Points on a hilly landscape, in no order, each with its height.
From any point a climber steps to the highest of the 2 points nearest to it. It stops when none of these is higher. Distance is the straight distance between rows; heights are no part of it.
J651 h=1.17: -17, 32, 29, -8, 27, 13, 12, 18, 13, 10, 2, 26, 32, -11, 53, -21, -19, 12, 8, -24, 49, -20, 22, -12, -39, 33, 22, -7, 24, -43, 23
J183 h=3.07: -1, 12, 1, 8, 11, 40, -4, 31, 19, 3, -22, -6, 49, -13, -13, -9, -13, 3, 1, 2, 55, 0, -31, 16, -18, -5, -11, -1, -1, -17, 35
J385 h=4.34: 33, 0, 7, 47, 12, 36, -36, 24, -54, 47, 16, 23, 29, 17, 6, -12, 2, 4, -19, 17, 37, -21, 34, 35, 36, 39, -14, -21, -36, 12, 73
J542 h=7.54: 10, 31, 29, -7, 14, 40, -23, 9, 2, 32, -7, 10, 38, 1, 25, -18, -20, -19, 6, 1, 10, 29, 4, -7, -20, -17, -31, 3, -30, 7, 30
J445 h=1.91: 31, 22, -11, -16, -5, -11, -8, -18, 1, 11, 13, -12, -25, 8, -3, 10, -11, -26, 13, 0, -43, 53, 22, -22, 14, -41, -27, 13, -34, 26, -47
J159 h=1.57: -31, -15, -26, 18, 2, -13, 19, -17, 3, -19, -4, -17, -2, -5, 11, -15, 14, 11, -40, 12, 8, -3, 11, 15, 2, 19, 12, -17, 13, 12, -22
J218 h=5.85: 5, -29, -13, 0, -20, -71, 7, -8, 16, 1, 4, 39, -62, 32, -39, 21, 15, -9, 4, -13, -20, 10, -14, -25, 0, -13, -22, 23, 31, 19, -42
J958 h=4.84: 6, -22, 4, -18, 0, -52, 11, 8, 34, -10, -28, 23, -42, 14, -12, 34, 9, 10, 28, -3, -29, -3, -48, -29, -9, -26, -2, -4, 15, 32, -14
J437 h=2.68: 44, -11, -5, 18, -26, 21, -60, 6, -8, 7, -41, -9, 5, 9, -46, 20, 14, -50, 14, -8, -18, 18, -8, -24, 35, -13, -35, 17, -43, 13, 6
J772 h=1.62: 10, 5, 8, 0, 34, 35, -6, 22, -2, -17, -29, 32, 17, 0, 18, -24, 23, -23, -10, 3, 11, -23, 41, 1, 6, 10, -30, 5, 6, 35, 17
J620 h=5.11: -1, -42, -1, -44, 6, -73, 17, 0, 38, -11, -10, 38, -45, 7, -3, 55, 20, 17, 23, -3, -19, 3, -55, -18, -13, -11, 18, -23, 9, 11, 9
J484 h=3.67: 7, 37, 12, 20, 40, 33, -8, 44, -16, 15, -2, 19, 44, -11, 25, -36, 0, 5, -14, 6, 43, -29, 39, 23, -8, 41, 5, -28, -6, -26, 28
J405 h=6.56: 51, 35, 14, 3, 19, 21, -17, 45, 16, 37, 17, -18, 24, 7, -16, 18, -29, -5, 46, 16, 3, 31, -9, -38, 9, -6, -45, 14, -40, 5, -9
J341 h=6.93: -17, 19, 3, -10, -5, 20, -2, 24, 11, 24, 7, -21, 34, -21, 24, -3, -40, 23, 3, 14, 21, 8, -35, 14, -27, 10, 29, -1, -3, -36, 16
J719 h=2.17: 24, 10, 4, 20, -15, -9, -22, 18, 15, 1, -3, -3, 18, -2, 8, 6, -4, -26, 1, 14, 9, 22, -3, -14, 2, -25, -22, 1, -35, 11, -16
J419 h=1.47: -7, 4, 7, 5, 39, 38, 26, 27, -6, -18, -15, 11, 20, -14, 23, -33, 15, 11, -14, -2, 23, -34, 14, 21, 3, 18, -2, -21, 15, 22, 19
J363 h=3.69: -3, -11, 17, 3, -10, 56, -17, 2, -16, -3, -25, 12, 24, -7, -3, -21, 2, -14, -21, -10, 20, -30, 19, 17, -20, 8, -10, 19, 0, -4, 41
J254 h=4.98: -26, -15, 0, 18, -22, 44, -14, -23, -41, -11, 33, -12, -8, 0, 10, -29, -37, 1, -46, 6, -14, -5, -10, 40, 32, -9, 43, 9, 10, -2, 17
J854 h=1.81: -25, -22, 17, -17, -33, 13, -2, -14, -3, -33, 13, -4, -3, -14, -4, -5, -17, -2, -16, 7, -16, 1, -41, 19, 3, -15, 50, -1, 18, -31, -24
J37 h=1.86: -16, 20, 29, -9, 3, -14, 9, -36, 15, -1, 19, 1, 14, -2, 39, -14, 11, -13, 14, -2, -9, 27, 20, -1, -14, -33, -16, -6, -15, 25, -15
J975 h=1.37: -13, -23, -44, -3, -20, -16, -14, -2, -19, -9, -40, 1, -34, -2, -8, 10, 28, -15, -41, 35, -41, 2, 20, -2, 13, 9, 6, 17, 15, 20, -18
J227 h=0.58: -31, -30, 14, -10, -38, -38, 16, -3, 14, -30, -22, 32, -17, -3, -10, 19, 29, 16, 2, 5, 8, -25, -50, -8, -9, -3, 34, -11, 35, -7, -16
J683 h=2.31: 42, -15, -33, 0, 9, 4, -2, 14, 5, 7, -10, -17, -24, -7, -16, 24, -9, -7, 5, 10, -25, 7, 14, -41, 9, -2, -6, 29, -3, 25, -41
J273 h=7.04: -1, -7, 2, -57, 33, -72, 18, 17, 51, 11, 13, -10, -3, 10, 19, 58, -10, 23, 29, 9, 9, 28, -29, -11, -7, -9, 27, -33, -29, -7, 15
J321 h=1.66: 5, -12, -42, -12, -10, -69, 22, -26, 32, -8, 20, 10, -31, 8, 0, 9, 11, -15, 7, 4, -7, 42, 1, -6, -13, -7, -25, 23, 18, -4, -20
J167 h=3.13: -16, -24, -12, 17, -22, -9, -4, -20, -19, 14, -51, 2, -20, 26, -55, -5, 51, -29, -30, -7, -2, -21, 44, -15, 3, 11, -26, 29, 14, 12, -34
J736 h=2.42: 59, -13, -15, 16, 5, 23, -22, 17, 3, 14, -11, -16, -11, 2, -35, 15, -8, -25, 10, -19, -9, 7, 16, -34, 21, -2, -33, 28, -24, 14, -29
J80 h=0.88: -32, 4, -2, -8, -13, 11, 19, -13, -24, -26, 28, -18, -3, -16, 32, -9, -30, 33, -4, -1, -9, -34, 0, 24, -1, 31, 43, 3, 37, -36, 4
J354 h=5.50: -15, 36, 22, 1, 15, -12, 2, 36, 37, -15, -15, -12, 29, -20, 24, 12, -4, 19, 36, 10, 12, 7, -38, -2, -12, -17, 2, -24, -2, 1, 25
J803 h=2.02: 9, 0, -2, 5, -35, 0, -27, -41, -2, 12, 16, 2, 6, 5, 2, -7, -5, -43, -22, -8, -7, 48, 15, 5, -1, -26, -22, 12, -52, 9, 4
J370 h=3.89: 22, 24, 14, 30, 35, 35, -28, 56, -49, 33, 15, 39, 32, 2, 26, -32, -5, 5, -14, 22, 41, -27, 32, 33, 18, 35, -2, -26, -5, 0, 58
J305 h=5.57: -45, 23, 27, -30, 32, -31, -2, -20, 11, -10, 50, -42, 28, -16, 34, 35, -39, 40, 30, -11, 0, 5, -13, 6, 12, 19, 58, -40, -3, -62, 8
J438 h=1.82: -25, 1, 4, 16, -18, 21, -3, -45, -13, 5, 34, -9, 6, 1, 16, -33, -12, -20, -38, 2, -5, 34, 12, 23, 7, -18, -4, 9, -29, 15, 6
J340 h=1.29: -13, -17, 3, 10, 38, 55, 25, -5, -34, -15, -4, 19, 5, -5, -6, -50, 18, 8, -39, -16, 28, -49, 19, 35, 4, 17, 16, -16, 25, 19, 13
J243 h=6.95: -13, 29, 28, -5, 22, 21, -4, 8, 3, 24, 15, -6, 30, -1, 45, -18, -16, 14, -5, 8, 12, 9, 4, 10, -14, -9, 0, -12, -20, 1, 20
J774 h=2.29: 31, 10, 5, 12, -13, -34, -25, 2, 17, 13, -7, 5, -7, 13, -13, 14, -2, -38, 8, -7, -8, 37, -26, -4, 13, -51, -23, -2, -34, 31, -40
J776 h=2.45: 36, 5, -39, 23, 25, 11, 4, 21, -23, 6, -7, -22, -16, -4, -12, 3, 1, 0, -5, -3, -22, -12, 53, -24, 17, 23, -24, 16, -14, 33, -33
J805 h=7.07: 40, 5, 9, -36, 1, -68, 2, -5, 21, 10, 16, 11, -39, 2, -1, 34, -7, -12, 36, 6, -51, 40, -13, -13, 5, -53, 6, -22, -11, 10, -25
J708 h=5.73: -20, -16, 9, -35, -34, -44, 14, -42, 21, 0, 25, 13, -22, -11, 11, 11, -5, 5, 7, 8, -14, 22, -28, 4, -30, -30, 25, 0, 24, -24, 2
J583 h=2.15: 15, 22, 19, -9, -2, -36, -1, -15, 30, 17, 11, 1, 5, 8, 4, 6, -2, -13, 10, 5, 3, 40, -34, 5, -5, -58, 1, -24, -35, 23, -26
J628 h=5.72: -20, 7, 20, 11, 4, 46, -4, -24, -45, -10, 63, -17, 8, 3, 38, -42, -53, 11, -8, -2, -13, -3, -10, 29, 34, -7, 30, -11, 1, -5, 11
J630 h=0.78: -28, -6, 1, -30, -19, -12, 23, -18, -3, -40, 29, -15, 1, -30, 20, 29, -12, 40, 23, -12, -21, -27, -20, 8, 5, 44, 51, -16, 34, -57, -12
J394 h=6.50: 0, 6, -1, 37, 13, 45, -27, 33, -20, 24, 18, -10, 38, 8, 5, -4, -10, 17, -30, 45, 21, 9, -27, 30, 19, 20, -6, -21, -32, 17, 20
J587 h=2.87: 13, -15, -30, 27, 10, 8, -3, -6, -43, 19, -56, -5, -15, 10, -49, -25, 59, -30, -20, -25, -7, -29, 50, 6, 1, 25, -20, 3, 4, 31, -26
J611 h=1.64: -36, -2, 18, -39, -27, 8, 10, -37, -24, -40, 37, -15, -7, -20, 12, -8, -30, 21, 5, -1, -45, 3, -28, 15, 14, -3, 51, 3, 27, -43, -18
J591 h=3.39: -36, -20, -28, 15, -35, 14, -10, -26, -33, -1, -36, -1, -22, 28, -52, -8, 53, -21, -55, 3, -14, -24, 37, 9, -5, 11, -7, 36, 3, -2, 7
J343 h=3.10: 60, -14, -5, 30, 5, 45, -21, 10, -20, 3, -51, -14, -8, 2, -65, 6, 29, -32, 18, -28, -17, -30, 36, -34, 41, 12, -33, 26, -10, 10, -7
J491 h=0.71: -31, -6, 19, -14, -22, -21, 33, -10, 13, -41, 12, 13, 8, -20, 17, 19, 5, 33, 29, -19, 16, -45, -28, -5, -13, 30, 39, -31, 34, -47, 2
J747 h=1.74: 7, 12, 33, -14, 18, 17, 1, -4, 15, -14, -10, 21, 15, -4, 45, -18, 10, -11, 6, -10, -4, 3, 29, -11, -17, -6, -28, 2, -8, 33, 4
J358 h=5.10: 27, -13, -2, 40, 10, 43, -30, 2, -28, 17, -9, -2, 31, 11, -8, -11, 10, -13, -38, 5, 25, -3, 25, 29, 31, 25, -18, -12, -35, 19, 44
J645 h=1.02: -30, 12, 1, 1, 1, -29, 23, -34, 3, -15, 32, -1, 3, -9, 47, -24, 0, 11, -3, 3, -3, 4, 41, 7, -12, 26, -18, 5, 20, -8, 15
J964 h=4.53: -1, -14, -2, -1, -1, -20, 24, 20, 29, -7, -34, 16, -7, 6, 0, 16, 11, 5, 19, -11, 17, -14, -35, -22, -27, -24, -14, -1, 10, 23, 0
J105 h=3.40: -5, -5, 21, -2, -20, 29, -12, 4, 10, -3, -30, 10, 13, -17, 1, -12, -1, -17, -2, -1, 14, -17, -18, -4, -26, -27, -9, 19, 6, 5, 29
J236 h=5.47: -50, 39, 37, -12, 44, -1, -6, 10, 7, 14, 34, -29, 28, -5, 54, 4, -33, 47, 26, -14, 12, 3, -2, 8, -4, 37, 46, -24, -5, -52, 19
J764 h=2.62: 45, -7, -29, 27, 45, 22, 6, 26, -38, 14, -32, -6, -10, 0, -37, -20, 35, -7, -3, -11, -10, -33, 61, -4, 15, 27, -27, -10, -11, 35, -20
J940 h=3.30: -1, 18, -16, 13, 16, 73, -10, 40, -12, 18, -8, -11, 42, -21, -17, -22, -20, 23, -2, 3, 45, -16, -19, 34, -10, 24, 7, -3, 18, -28, 60
J930 h=1.10: -21, 5, -6, 9, -26, 19, 4, 13, -45, -7, 5, -2, -13, -17, 23, -21, -4, 20, -24, 14, 3, -58, 32, 38, -8, 19, 27, 2, 26, -4, 38
J391 h=6.16: 47, 34, 4, -7, 17, 0, -16, 35, 16, 36, 9, -10, 2, 9, -28, 30, -17, -13, 37, 20, -16, 51, -32, -26, 16, -42, -31, -2, -38, 20, -30
J917 h=4.99: 30, 6, -2, -9, 29, -45, 8, 36, 37, -10, -20, -2, -27, 6, -8, 38, 2, 11, 46, -5, -15, 3, -44, -41, 18, -24, -5, -7, -1, 26, -25
J498 h=1.96: -14, -10, -5, 10, -24, 18, -16, -14, 1, -17, 1, -10, 18, -20, 14, -14, -10, -8, -32, 18, 2, 7, -14, 23, -4, -5, 35, 0, -2, -18, -9
J673 h=4.05: 44, -10, -21, 9, 2, 2, 21, 31, -1, 1, -51, 5, -12, -2, -40, 4, 23, -12, 16, -7, 8, -36, 2, -25, -30, -3, -20, 10, 9, 12, -3
J977 h=7.01: 18, 52, 22, 2, 25, 25, -25, 37, 9, 37, -6, 6, 43, -1, -3, -2, -22, -7, 48, 17, 7, 33, -16, -22, -18, -23, -49, 0, -26, 3, 32
J12 h=2.06: 31, 24, -3, -10, 5, 21, -15, 5, -5, 35, 10, -23, 7, 11, 10, 1, -11, -18, 6, 11, -29, 46, 13, -12, 11, -27, -27, 3, -54, 44, -21
J846 h=1.46: -16, 13, -3, -39, -6, 8, -4, -15, -32, -21, 52, -31, -2, -13, 36, 5, -60, 34, 18, -1, -45, 7, -25, 29, 25, 13, 58, -19, 30, -49, -7
J333 h=5.40: -17, -48, 4, -47, -27, -70, 21, -28, 21, -9, 6, 44, -40, 8, -2, 31, 18, 15, 1, 7, -13, 27, -42, -2, -21, -14, 22, -8, 28, -6, -6
J339 h=2.93: 23, -29, -9, 9, -38, -4, -45, -7, -3, 4, -35, 4, -20, 18, -39, 23, 16, -48, -10, -8, -18, 5, 1, -19, 7, -18, -24, 32, -24, 14, -12
J516 h=6.00: -17, 32, 3, 20, 25, 27, -9, 46, 20, 9, 1, -26, 47, -1, 0, 1, -4, 16, -3, 45, 27, 28, -38, 14, 7, 8, -19, -21, -25, 5, 8
J731 h=4.74: -46, -27, 8, 1, -23, -5, 34, -44, 9, -31, 7, 12, -8, 0, -18, -16, 8, 8, -17, -7, 12, -6, -23, -7, -11, 3, 12, 11, 39, -19, -29
J213 h=5.71: -8, 43, 33, 3, 20, -8, -5, 36, 32, 17, 6, -16, 46, 0, 14, 8, -7, 9, 22, 32, 24, 31, -36, 4, -9, -18, -8, -24, -36, -8, 10
J293 h=2.00: -6, 33, 33, -18, -10, -23, 15, -43, 18, 12, 22, -16, 11, -12, 30, -6, -9, -1, 8, 6, -12, 32, -12, 15, -4, -51, 22, -37, -21, -3, -13
J433 h=5.97: -44, 11, 24, -23, 12, -17, 17, -54, 4, -22, 46, -29, 19, -23, 36, 8, -24, 33, 24, -12, -17, 6, -7, 15, 8, 12, 31, -31, 14, -42, 8
J371 h=4.25: -32, -33, -31, 22, -23, 26, -25, -25, -41, 3, 4, -10, -29, 9, -10, -19, -5, -7, -70, 11, 0, -8, 1, 36, 32, -4, 31, 17, 9, 23, 26
J387 h=1.19: -9, -7, -33, 6, -25, -6, 9, 7, -40, -11, -16, 2, -24, -12, 6, -14, 15, 7, -29, 27, -23, -45, 49, 20, -14, 19, 6, 14, 16, 11, 19
J659 h=3.44: 55, -23, 3, 9, -12, 53, -40, -4, -14, 0, -36, -7, 6, 20, -43, 17, 19, -40, 13, -21, -17, -18, 48, -29, 32, 19, -38, 28, -39, -2, 32
J991 h=6.23: 42, -38, -12, 0, -17, -47, -20, -2, 10, 12, 10, 30, -64, 17, -50, 20, -2, -35, 5, -21, -34, 30, -11, -33, 17, -19, -6, 38, 12, 12, -53
J543 h=3.70: -53, -28, -15, 3, -39, 25, -23, -32, -27, -5, -27, -1, -31, 19, -30, -8, 29, -15, -65, 16, -16, -11, 3, 17, 12, 3, 24, 26, 11, -4, 1
J961 h=0.89: -55, -7, 0, -2, -7, -14, 31, -57, -2, -36, 26, -8, -12, -15, 23, -16, 11, 32, -8, 13, -27, -3, 8, 24, 6, 20, 2, 1, 33, -11, 18
J849 h=4.27: 27, -20, -3, 3, -10, -15, 7, 15, 15, -4, -32, 17, -30, 13, -36, 18, 10, -14, 17, -15, -7, -24, -9, -41, -14, -24, -20, 28, 15, 27, -23
J26 h=2.20: 41, -19, -36, 22, -5, 19, -15, -16, -21, 8, 1, -11, -32, 5, -51, 4, 8, -27, 4, -31, -14, 8, 47, -35, 38, 14, -37, 42, -10, 9, -48
J704 h=0.42: -44, -17, -1, -11, -43, -25, 25, -17, -12, -21, -34, 15, -23, 6, -19, 8, 55, 19, -19, 12, -12, -30, 9, -3, -19, 8, 11, 15, 33, 1, -14
J822 h=5.79: 50, 39, 13, -6, 18, -36, -8, 35, 32, 25, 1, 3, -10, 5, -26, 24, -21, -13, 38, 17, -16, 41, -55, -4, 12, -67, -18, -31, -34, 25, -8
J855 h=2.08: -1, 3, -4, -5, -31, -16, -17, -5, 9, 3, -1, -3, 9, -14, 22, 2, -5, -11, -11, 22, -7, 12, -9, 2, -18, -28, 7, -1, -16, -1, -5
J694 h=2.03: 17, -11, -32, 29, 8, 19, -17, -13, -25, 9, -4, -3, -2, 18, 2, -17, 13, -17, -35, -6, 2, 3, 49, 6, 18, 15, -31, 17, -19, 47, 0
J873 h=2.46: 45, 5, 9, 22, -15, 1, -50, 11, 7, 14, -25, 15, 3, 18, -40, 12, 0, -46, 22, -15, -5, 30, -29, -12, 26, -46, -45, 11, -43, 27, -11
J812 h=5.86: 9, -6, -14, 39, -1, 22, -17, 11, -31, 12, 6, -16, 21, 0, 11, -17, -12, 13, -43, 18, 24, -17, 14, 31, 11, 20, 12, -7, -18, 7, 21
J175 h=4.38: -30, -23, 5, 14, -22, 27, 36, -21, -12, -32, -11, 1, 1, -3, -34, -29, 20, 9, -25, -16, 22, -40, -8, 7, -11, 14, 26, 5, 34, -27, -28
J240 h=6.43: 7, 2, -9, 19, -14, 40, -20, 8, -13, 27, 17, -17, 36, -18, 11, -5, -40, 14, -22, 3, 32, -7, -14, 29, -16, 20, 27, 9, -4, -42, 23
J241 h=0.99: -20, 28, 12, 8, -19, 38, -12, 24, -29, -11, 11, -10, 8, -22, 33, -27, -35, 31, -6, -1, 6, -44, -2, 37, 3, 28, 41, 7, 35, -20, 32
J990 h=1.49: 6, -1, -12, -16, 34, -33, 45, 12, 38, -3, -4, -3, -4, 13, 14, 15, 15, 8, 13, -13, 37, -11, 19, -21, -29, 9, -13, -5, -3, 8, -16
J326 h=1.45: -36, -28, -35, -15, -12, -32, 10, -20, 3, -14, -25, 3, -22, -8, -1, 8, 30, 5, -35, 24, -21, 16, 4, 6, 4, 18, 29, -6, 37, -2, -32
J730 h=1.25: -34, 19, 39, -18, 19, 5, 25, 6, 27, -15, 12, 1, 26, -10, 42, -5, -23, 23, 29, -28, 37, -20, -17, -14, -23, 15, 25, -17, 24, -49, 16
J317 h=5.55: -21, -24, -3, -9, -25, -83, 35, -29, 24, -18, 18, 46, -48, 28, -30, 20, 24, 18, 23, -8, -14, 14, -10, -22, -17, -1, -27, 19, 34, 14, -15
J733 h=3.90: 22, -8, -32, -13, 3, -10, 57, 21, -5, -4, -34, 9, -20, -6, -15, 1, 30, 3, 26, -7, 5, -45, 29, -27, -34, 19, -11, -10, 7, 13, -16
J192 h=1.83: 15, -2, -39, 41, 24, 1, 3, 1, -22, 13, 26, -2, 9, 13, 7, -18, 11, -5, -39, 10, 24, 4, 59, 21, 9, 31, -29, -17, -20, 21, 6
J64 h=0.73: -76, -21, 0, -11, -14, -6, 27, -60, -9, -43, 8, -9, -20, -13, -9, -12, 24, 32, -17, 2, -33, 15, -14, 17, 27, 26, 29, -4, 54, -17, -10
J859 h=2.01: 13, -23, -39, 7, -16, -23, -11, -16, -10, 4, -12, 2, -52, 13, -58, 12, 13, -33, 1, -15, -28, 18, 28, -44, 35, 7, -29, 47, 24, 7, -67
J511 h=6.64: 35, 35, 4, 14, 15, 33, -39, 48, 13, 16, -4, 16, 43, -3, -31, -3, -1, -17, 55, -1, 25, 41, -6, -31, 3, -8, -73, 3, -17, -1, 42
J469 h=6.12: -7, 8, 18, -45, -20, -14, -4, -20, 20, 21, 12, -2, 3, -20, 22, 8, -28, 9, 9, 7, -12, 31, -40, 18, -28, -37, 45, -16, 9, -35, 15
J2 h=1.41: -27, 12, 14, -22, 44, -32, 37, 4, 52, -2, 16, -16, 18, 11, 35, 17, 8, 18, 19, -19, 40, -4, 15, -14, -20, 26, 3, -20, -11, -5, 9
J886 h=1.11: -12, 25, 14, -4, 19, 0, 17, -7, 3, 0, 26, 24, 19, -14, 55, -27, -2, 8, -9, -8, 28, -24, 50, 4, -16, 34, 6, -14, 17, -23, 18
J485 h=5.28: 15, 31, 11, -4, 24, -28, 2, 48, 42, -6, -22, -11, 11, -6, -2, 23, -4, 12, 50, 10, -3, 21, -45, -27, 3, -38, -26, -18, -9, 24, 14
J866 h=3.88: 62, -16, -9, 7, 22, 61, -31, 7, -29, 22, -25, -4, 17, 28, -33, 1, 20, -19, 5, -22, -7, -12, 56, -1, 40, 41, -41, 10, -39, 15, 42
J955 h=2.67: 2, -14, -33, 14, 25, -6, 36, -3, -33, 0, -30, 6, -26, 5, -32, -33, 61, 1, -14, -15, -5, -28, 61, 3, -18, 26, -28, -5, 19, 26, -27
J295 h=6.62: 51, -4, 0, -8, -11, -45, -12, -7, 10, 9, 31, 21, -63, 11, -22, 21, -19, -26, 29, -17, -48, 27, -18, -30, 16, -42, -7, 13, -3, 20, -46
J346 h=1.28: 8, -17, -43, 8, -12, 9, -16, 13, -33, -7, -34, -11, -19, 3, -15, 8, 13, -5, -27, 27, -29, -26, 40, -3, 8, 7, -6, 29, -6, 25, 10
J87 h=5.17: -45, -21, 3, -7, -26, -49, 47, -55, 25, -26, 11, 26, -22, 7, -16, 3, 35, 20, 7, -8, 6, 14, -14, -4, -13, 8, -5, 19, 43, -9, -9
J113 h=0.50: -25, -24, 15, -1, -48, -42, 0, -8, 8, -16, -32, 35, -26, 18, -26, 10, 34, -4, -11, 6, -7, -9, -26, -9, -10, -18, 7, 18, 27, 11, -23
J810 h=6.63: -21, 2, 8, -30, 15, -40, 18, 2, 43, 10, 12, -21, 11, -6, 34, 32, -17, 27, 20, 6, 18, 10, -43, -2, -20, -6, 33, -28, -7, -26, 11
J921 h=1.56: 16, -3, -19, -22, 11, -58, 30, -3, 46, 4, 22, 2, -17, 20, 13, 25, -13, 7, 9, -5, 24, 20, 4, -17, -37, -4, -14, 11, -5, -3, -13
J965 h=5.84: -30, 46, 50, -13, 47, 41, 4, 21, -5, -5, 36, -19, 38, 0, 41, -16, -54, 31, 29, -26, 14, -4, -17, 5, 15, 21, 37, -21, 19, -54, 8
J150 h=4.40: 51, -4, 0, 20, 7, 47, -48, 9, -27, 25, -4, 5, 32, 24, 0, 0, -1, -21, -7, -1, 2, 11, 37, -2, 26, 35, -48, 10, -55, 20, 31
J626 h=7.52: 22, -12, 1, -53, 23, -85, 2, -11, 39, 9, 17, 7, -29, 5, 13, 51, -2, 8, 33, 3, -27, 37, -32, -4, -7, -39, 23, -35, -12, 1, 0
J322 h=2.25: 19, -3, -34, 7, 6, 20, -13, -12, -6, 16, 8, -21, -9, 15, 2, 2, -5, -11, -16, 7, -14, 32, 33, -8, 1, -9, -29, 22, -27, 35, -12
J206 h=1.70: -5, -10, -41, 39, 13, -8, 16, -6, -24, -2, 4, -6, -1, -15, -6, -30, 22, 1, -36, 5, 22, -17, 45, 32, 3, 24, 6, -21, 2, 6, -6
J624 h=3.18: 4, -18, -2, -1, -37, 18, -25, -6, -10, -8, -37, 4, 3, 1, -16, 6, 15, -26, -21, 4, -7, -10, 7, -3, -23, -16, -15, 34, -9, 11, 13
J163 h=4.04: 46, -21, -12, 9, -6, -28, 13, 27, 19, -9, -3, 12, -58, 0, -42, 22, -6, 0, 37, -18, -17, -21, -17, -56, 15, -12, -8, 27, 21, 15, -44
J32 h=6.40: -22, 28, 34, 3, 25, 60, -5, 5, -29, 5, 53, -6, 36, 1, 38, -36, -54, 17, 4, -14, 2, 1, -16, 17, 19, 3, 26, -11, 12, -29, 1
J819 h=4.01: -14, -9, -1, 11, -10, 60, 21, -1, -44, -28, 1, -15, -3, -8, -19, -33, -4, 15, -24, -17, 7, -54, -3, 35, -1, 20, 35, -1, 37, -28, 1
J518 h=3.62: -2, -5, -3, 25, 6, 78, -3, 16, -30, -9, 3, -16, 29, -15, -13, -26, -20, 8, -22, -14, 28, -41, -16, 42, 8, 18, 21, -8, 19, -24, 33
J681 h=4.03: -24, -19, 20, 15, -18, 38, 7, -16, -16, -23, -17, 18, 6, -1, -15, -28, 34, -16, -35, -6, 17, -41, 21, 12, -16, 12, 3, 16, 18, -7, -1
J918 h=1.78: 12, 7, -40, 2, -13, -34, 1, -34, 13, 2, 20, -7, -34, 3, -5, -3, 5, -32, 3, 9, -32, 49, 26, -16, 10, -9, -46, 34, -5, 12, -35
J487 h=6.44: -30, 21, 25, -8, 1, -2, 6, -15, 6, -5, 28, -21, 21, -16, 56, -3, -25, 31, -2, 7, -6, 5, -10, 20, -1, -3, 27, -23, 0, -16, 5
J616 h=0.65: -6, -6, 15, 12, -18, -30, 24, 17, 23, -37, -3, 18, 5, -17, 2, 10, 6, 10, 16, -3, 32, -42, -41, -2, -22, -1, 30, -21, 23, -29, 1
J820 h=1.33: -29, 25, 50, -16, 46, -25, 18, 23, 44, 10, 7, 4, 40, 12, 43, 12, -16, 14, 37, -25, 46, -7, -6, -16, -22, 11, 10, -22, -7, -25, 28
J43 h=6.51: -14, 22, 13, -42, 11, -6, 5, 18, 31, 30, -2, -18, 18, -13, 20, 20, -39, 24, 22, 14, 18, 24, -57, 14, -32, -27, 39, -13, -1, -35, 24

Call two points neighbours if one is among the 2 nearest of the other. Go from one point of each pair to the other, from neighbour to neighbour, staying as high as possible. Name the lowest point that can't be avoided.
J626 / J394: J812
J626 / J341: J43
J32 / J542: J236

Where does a climber stop that starts at each point below?
J645: J322
J363: J626
J387: J322
J518: J626
J64: J626
J113: J322
